Points, in no order, along strands that fork, close into loops and pass close to each other.
(in the rows, 128 means zero)
Points whose rows are less than 124 apart are linked; no others are. Some points are linked to none.
Fosa: [104 143 131 117 133  86 170 165 173 167 143 190 106 114 126 129 157 151
 155  82 120 131 134  91  70 133 104 159]
baluf: [115 117 140 114 121 144 117 105  85 120 137 100 115 114 109  93  69 132
 151 146 143 107 131 128 184 147 155 128]
Tasu: [205 133  72 169 135 163 135 152 128  70 107 115 150 142 152 160 161 123
 114  95 126 146 111 135 134 122 148 110]
bupe: [ 73 115  85  62 124 120 132  95 140  97 189 141  80 116 124  86 108 120
 137  77  98 126 163  91  65 122 147 115]
fura: [129 144 138 137 121 202 122 144 101 195  77 108 146 192 148 159 111 130
 117 183 129 163 102 200 156 213 130 141]
veru: [109 108  97 107 147 121 217 147 121 119 121 165 123  90 129 124 139 157
 157 127 120 167 132  62  92 153 107 103]
gume: [129 115 178 172 108  96 131 118 183 186 103 155 188 136 143 146 160 125
 110 137 155 117 104 119 121  91  94 156]
Lig: [140  95 139 128 101 144 138 162  76 125  57  97 110 130 114 113 101 136
 115 161 120 212 130 142 172 144 119 124]
sope: [124 120 167 148  77 119  51  69 154 158 122 160 151 182 133 126 154 128
 105 113 150  66 118 155 115  48  92 186]
girus: [113 116  92 109 107 137 117 154 112  88 153 127  87 135 127  85 114 114
 116 107 138 138 110  94 113  96 130 112]
Zar: [165 183  46 139 192 184 142 120 152 109 124 127 146 142 170 134 187  86
 137  94  97 136 135 141 107 134 157 110]
tazar: [107 106 189 146  75 108 100 107 129 144 123 138 139 169 128 112 132 150
  91 134 170  75 108 116 112  85 112 156]
rutul: [162 143 137 139 131 170 102 122  77 130  73  98 161 118 116 180 105 122
 131 180 125 155 153 163 180 194 119  76]
funan: [109 124 184 124  79  64  69  47 182 159 137 151 152 154 145 161 150 104
  96 111 151 100 127 160  83  82  98 156]
vinak: [ 88 112 151  92  64  97 103  86 101  67 179  86  64 119 121 122  77 111
  94 139 127 143 159  84 117 120 127 114]
nimiv: [ 88 119 185 104 101 104 115 140  97 121 114  86 122 118  82 106  91 129
  91 147 142 143 152 122 138 116 124  84]
Figiz: [ 83 127 205 117 117  44 181 114 148 141 123 107 118  87  94 131  95 149
 117 143 141 137 148  89 124 141 114 115]
banot: [147 114 125 144 144 190 112 178  98 150  58  83 154 173 120 141 122 113
  79 185 110 166 110 170 173 139 118  96]
lorof: [119 149 189 133 125  73 170 122 162 182  90 113 148 104 122 165 129 154
 112 151 149 153 124 101 132 151 109 115]
Tade: [102 119 182 123  80 107 135 146 117 147 102 127 140 165 124  96 102 150
 126 146 159 117 105 115 146 112 139 145]
Gopa: [116  91 124 128 121 141 133 157 100  86 184 133  64 101 121  96 100 134
 138  91 153  87 135 116 100 110 120 192]
Bomu: [126 158 122 137  90  99  73 108 154 132 151 169 136 148 145 115 125  97
 158  99 132 104 128 139 136 107 138 131]
Bet: [189 157  80 141 176 181 118 125  98 105  68  97 133 155 148 164 123 116
 143 181  94 141 108 189 209 181 155  90]
ragid: [172 102  96 131 136 126 146 143  83  97 127 162 141 129 143 123 133 169
 176 151 118  77  81 117 199 123 132 155]
Fod: [122 170 165 147 138  84 139 136 183 188 161 187 134 104 115 165 164 143
 162  94 113 108 147 139 107 144 107 171]
Fes: [129 103 116 100 149  89 217 186 116 121 123 180 132 114 131 106 150 183
 166 136 113 106 112  81 109 128 106 142]
rova: [137  83  97 142 136 191 107 142  82 142  73 102 128 164 138  92  75 118
 119 188 137 127  67 136 185 122 135 125]
ludof: [162 121 130 113 142 132 171 179 102 137  32 108 120 124 114 152 144 158
 111 159  91 225 127 173 183 166 122 116]
Lizot: [142 141 125 143  85 164  33  89 134 137 150 121 150 143 153 156 111  96
 114  89 169  76 135 192 112 144 134 146]
Vosul: [134  78 133 131 115 153 164 160  69  97  98 101  80 135 121  96  75 145
 140 181 140 167 104 106 158 138 125 155]
Nazul: [123 113 134 125  67  61 106 130 157 102 156 188 129 147 138 120 161 127
 113  83 140 114 117 123 115  53  98 151]
vip: [100 131 172 125  95 101  75  85 175 168 118 103 159 163 143 147 137 104
  69 132 160 131 113 139  75  99 113 118]
dufa: [122  83 160 128 104 124 174 165  89  91 165 115  91  85 102 118  89 147
 140 118 155 135 153 125 123 142 124 161]
kadu: [146 171 155 158 150 116  72 123 166 149 140 145 151 163 109 154 195 127
  92 103 121  67 126 147 110  78 109 154]
zufep: [120 125 126 112  67  66 126 127 149  81 157 138 113 121 133 144 138 124
 100  88 145 160 130 111  98 103 120 117]
daziv: [138 171 107 142  89 119 100 143 145 134 139 153 124 152 154 145 127 119
 155  98 131 161 113 133 132 154 146 118]
fevum: [196 119  40 137 198 190 177 128 121  82  95 120 144 129 161 131 176 124
 136 117 114 155 108 141 130 132 164 111]
vus: [155  74  72 118 162 150 150 168  91 119 104 143 115 143 147 104 113 160
 170 182 103 100  49 147 177 128 142 161]
vufe: [137 160 109 139 161 180 103 165 122 116 121  84 115 110 109 159 131  75
 107 129 108 191 168 167 118 172 122  81]
rana: [131 110  86 130 153 155 167 116  99  87 154 166  87 120 142 104 143 163
 164 110 122  88 121  43  77 128 114 173]
dovov: [129  88 120 146 115 142 139 179 107 107 112 115 110 144 130  91 103 135
 110 157 135 147  84  78 129 103 119 125]
zeka: [186 144  86 163 141 136 112 112 132  65 141 127 152 128 148 139 170 125
 118  96 131  94 122 100 127  85 134 122]
bur: [157 107  81 176 146 173  92 136 129 154  96 126 159 165 154 106 113 106
 123 161 129  94  63 125 168 108 129 143]
vuko: [121 159 179 113  90 130  96 107 118 142  91  90 178 150 109 153 128 135
  72 137 156 120 162 163 130 149 126  57]
vul: [104 113 175 133 109 113 139  75 129 111 165  89  89  97 129 116  81 139
 139 138 142 123 149  83 107 133 144 174]
vevag: [101  95 166 113  73  53 133  99 138  80 199 193  87 124 123 121 159 118
 125  99 145  80 156 120 108  48  78 175]
Vilo: [104 166 107 121 109  87  98  75 174 134 187 169 118 122 131 116 112 103
 179  88 102 122 159 124 120 125 159 107]
numu: [ 94 162 111  86 149 121 164 154 156 149 122 124 103  92 101 136 135 125
 115 100  86 209 176 120  92 171 124  77]
lolob: [116 172 139 113  87  67 122 117 179 134 144 136 117 122 132 162 132 129
 122  85 125 164 142 121 109 148 139 107]
Rin: [100 126 176  92  92 141  69 107 113 137 109  65 137 132 106 136  92 112
  52 137 148 149 163 159  98 130 117  87]
gudez: [116  95  83  83 164 172 199 116  84  85 132 135  56 118 118  81 105 169
 169  94 109 154 146 120 118 171 169 138]
kun: [112 140 136 134 152 124 100 115 113 142 164 137 110 114 110  91  91 141
 162 132 133  59 122 106 148 128 142 141]
ser: [130 129 157 144  96 149 107  74 144 160 121  96 169 118 151 145 106 116
 132 147 166 147 139 149 125 146 149 136]
pef: [133 101 138 153 155 100 119 102 124 109 167 149 156  83 107 106 147 110
 144 150 153  58 135 103 152  68  98 130]
teruf: [148 151 143 147 135 155  33  97 139 151 152 132 137 134 124 149 142 124
 119 100 143  58 138 167 108 109 115 180]
kome: [140 147 102 115 189 140 167 206 123 155 103 124 162 131 123 153 163 121
 121 178  92 153 100 161 165 163 125 102]
dad: [ 88 125 205 124 125  54 130  80 157 131 158 120 116 117 101 120 125 136
 119 126 135  89 143 110 109 100 132 118]
Bug: [165 102  80 140 165 155 156 175 123 133 133 172 159  98 145 118 158 120
 178 102 129 123 120 174 146 116 125 156]
Nuba: [117 126 172 144 136 135  94 125 158 172 106  92 194 149 125 131 145  94
  71 144 158 106 129 160 113  92 124 111]
Tifa: [134 136 159 114 114 167  95  86  70 141  77  89 169 129 107 138  88 146
 107 163 150 118 169 171 168 174 133  65]
rasog: [155 153  93 125 160 164 108 150 134  89 158 100 124  90 118 173 132  89
 120  82 118 148 172 187  98 160 143  85]
moto: [103  89 137 101  86  99 145 109 117  74 219 161  72 101 131 112 118 129
 136  82 134  80 168 115 103  87 115 184]
nog: [122 177 101 135 143 152  86 129 159 136 105  78 157 158 141 119 137  59
  91 143 111 153 131 140 130 112 147  80]
feni: [ 83 118 175 119 123  86 114  55 132  99 197 105  75 119 116 106  91 129
 119 125 125  64 156  88 109 106 136 150]
Foze: [126 100 117 161 128 145 112 169 134 162 116 141 130 172 134  86 111 119
 118 146 128 102  70  91 129  85 124 154]
kor: [150 124 110 161 154 167 149 199 127 167  83 105 182 176 137 171 148 103
  85 194  89 145  76 162 174 154 119 107]
zafit: [103 126 165 109 124 132 150 178 102 192  47 106 143 154 112 136 102 154
 100 201 110 163 111 138 159 172 102 104]
kivik: [148 140 145 136 133  96 187 166 157 164  86 131 146 126 140 168 147 182
 126 145 126 155  92 100 137 151 118 159]
donug: [132 133 144 142 103  98  82  65 140  85 149  96 159 103 138 151 119  85
  94 136 158 124 144 109 118 106 124  77]
puz: [140 124 164 156 144 140  80 136 121 146 162 143 107 123 104 129 124 146
 135 109 145  50 133 138  98 106  95 200]
Nuz: [170 137 103 150 161 191  84 103  80 126  92  86 141 127 138 154  93 125
 135 179 143 100 109 156 192 186 133 103]
nopa: [ 97 151 162 108 112 100 135 145 128 182  88 128 159 158 124 116 105 137
 138 167 134 139 114 137 169 155 141 103]
vuvuz: [133 125 128 149 131  96  77  69 145  92 174 134 150  98 131 124 147  81
 120 121 149  72 135 120 115  62 115 103]
Kabi: [170 161 109 168 145 170 121 160 142 155 112 123 170 159 165 172 152  98
 144 141 134 153 112 185 155 171 138 134]
Daka: [138 126 117 124 123 153  97 103 122 110 142  95 118 114 131 108 107 116
 143  92 146 126 136 164 147 122 173 151]
kal: [106 122  59  87 137 152 154 152 106  83 142 159 109 125 126  68 134 127
 147  80 122 130 130 106 128 118 153  89]
fub: [118 118 157 144 155  83 137 136 154 132 144 155 124 129 115 114 170 144
 113 117 132  89 119  82  71  62  92 154]
kugu: [144 129 124 141 157 155 135 143 132 181 106 115 156 131 158 142 123 132
 160 179 118 155  89 154 156 161 146 169]
Lapo: [ 94 178 183 149 132  65  92  94 176 186 147 185 131 147 104 148 156 121
 150 115 119  84 140 145 117 124 111 127]
seke: [153 115 102 120 151 149 164 117 117 119 137 124 109 101 136 119 117 140
 183 109 136 159 126 148 147 149 177 159]
legu: [ 92 121 135  89  93 117 146 108  90  70 141  90  57 100  96  99  87 135
 115 118 100 184 184  93 135 126 140 102]
suf: [136 113 127 127 148 122 143 166 133 136 156 140 169  79 120 124 142 120
 152 102 146 119 145 162 134 114 135 126]
viba: [117 124 132 124 124 124 175  98 106  74 167 116  61 120 136 106 113 155
 143 127 126 113 138  45  98 131 138 172]
pomok: [149 153 125 170 115 189  73 128 136 172 128 140 164 158 164 154 124  86
 144 121 153 103 126 195 144 171 136 145]
Garev: [ 88 109 122 101 116  88 190 132 155 126 157 185 109 111 136  79 150 135
 161  94 126 124 148  88  79  90 116 162]
tid: [141 113 139 125 120  85 170 152 100 119 153 171 133 104 111 132 127 173
 180 130 127  97 124 109 161 136 125 142]
pige: [ 87 132 115  86 154 104 131  80 157 118 198 170  89 108 109 109 144 144
 148  58  87  83 175  92  53 109 129 144]
mazus: [124 111 186 140 105 112 136  72 129 149 136 109 145 110 134 134  95 157
 161 139 149 111 147 122 134 149 146 184]
motis: [150 105  92 120 171 154 166 163 116 152 119 151 131 108 145 134 123 134
 198 153 119 163 100 174 153 168 152 149]
sen: [112 144  92  95 139 111 185 163 144 120 106 141 140 102 123 116 154 130
 131 110 113 187 142 102 113 132 125  67]
gafa: [ 91 122 115  76 122  97 153  96 140  90 179 100  94  86 102 118 104 130
 121  91  92 165 187  92  85 126 141  82]
lur: [113 117 169 132 147 114 120 157 133 154 135  99 155 100 102 126 123 117
 111 147 150 116 133 137 123 119 122 103]
mef: [136 149 132 149  96 204  96 145 122 174  72  92 157 203 144 137 117  98
  79 152 135 154 118 175 137 160 132 107]
Kat: [126 149 166 126  75 131 158 153 121 196  35 117 165 168 124 171 128 160
  67 172 134 177 122 148 167 184  98  93]
zifen: [167 110  93  98 187 160 179 187 113 139  75 114 122 140 138 163 159 146
 136 193  84 193  88 193 172 173 136 120]
Fepad: [135 160  69 114 172 161 119 139 149 100 118  96 127 136 132 110 160  96
  98 105 103 154 133 118  91 105 150  84]
Pinaz: [151 152 144 164 142 122 124 162 174 167 125 138 157 147 135 158 189 137
  99 112 126 118 113 132 105 104 117 175]
Fov: [155 122  71 146 162 163 134 130 126 101 141 158 126 130 142 110 168 142
 128 106 119 101 109  68  99  92 117 145]
gif: [156 151 104 140 158 129 174 151 164 143 119 142 142 116 146 158 189 154
 127 104 113 162 109 102  92 131 125 155]
zera: [118 175 114 126 124 130 113 142 152 132 124  98 107  91 109 176 135  90
  91 115  92 219 178 132  98 178 105  73]
Doz: [146  88  38 119 150 169 170 137  83  75 122 166 107 124 154  85 130 130
 178 121 128 147 101 116 166 138 146 104]
mani: [111 146 141 127 165 116 131 109 131 136 177 153  90 105 101 111 120 159
 173 103 103  71 149  90  88 140 131 166]
Poko: [114 136 109  87 145 130 176 127  94  96 107 103  83 111 103  94 117 167
 144 118  93 185 156 101 142 146 166 114]
lirol: [ 93 164 136 124 149  65  97  85 169 139 184 195 123 120  92 125 153 114
 170  84  93  76 173 138 115  91 116 109]
romo: [168 109  46 145 164 176 131 138 101  99 100 139 120 136 158 114 110 120
 169 164 117 143  69 141 188 136 154 115]
ton: [106 100 163 127  66  94  93  64 121  76 160 103 108 127 143 139 104 107
  86 153 169 126 124  84 115 105 117 118]

A fork is a point with three links, a tip a point with one. Leave the first point through the second and follow the links. Name the first fork or tip that comes.
nog, Fepad -> vul
Kat, zafit -> lur
vul, viba -> nog
vevag, Nazul -> Garev
rasog, vufe -> dovov
Doz, romo -> rasog
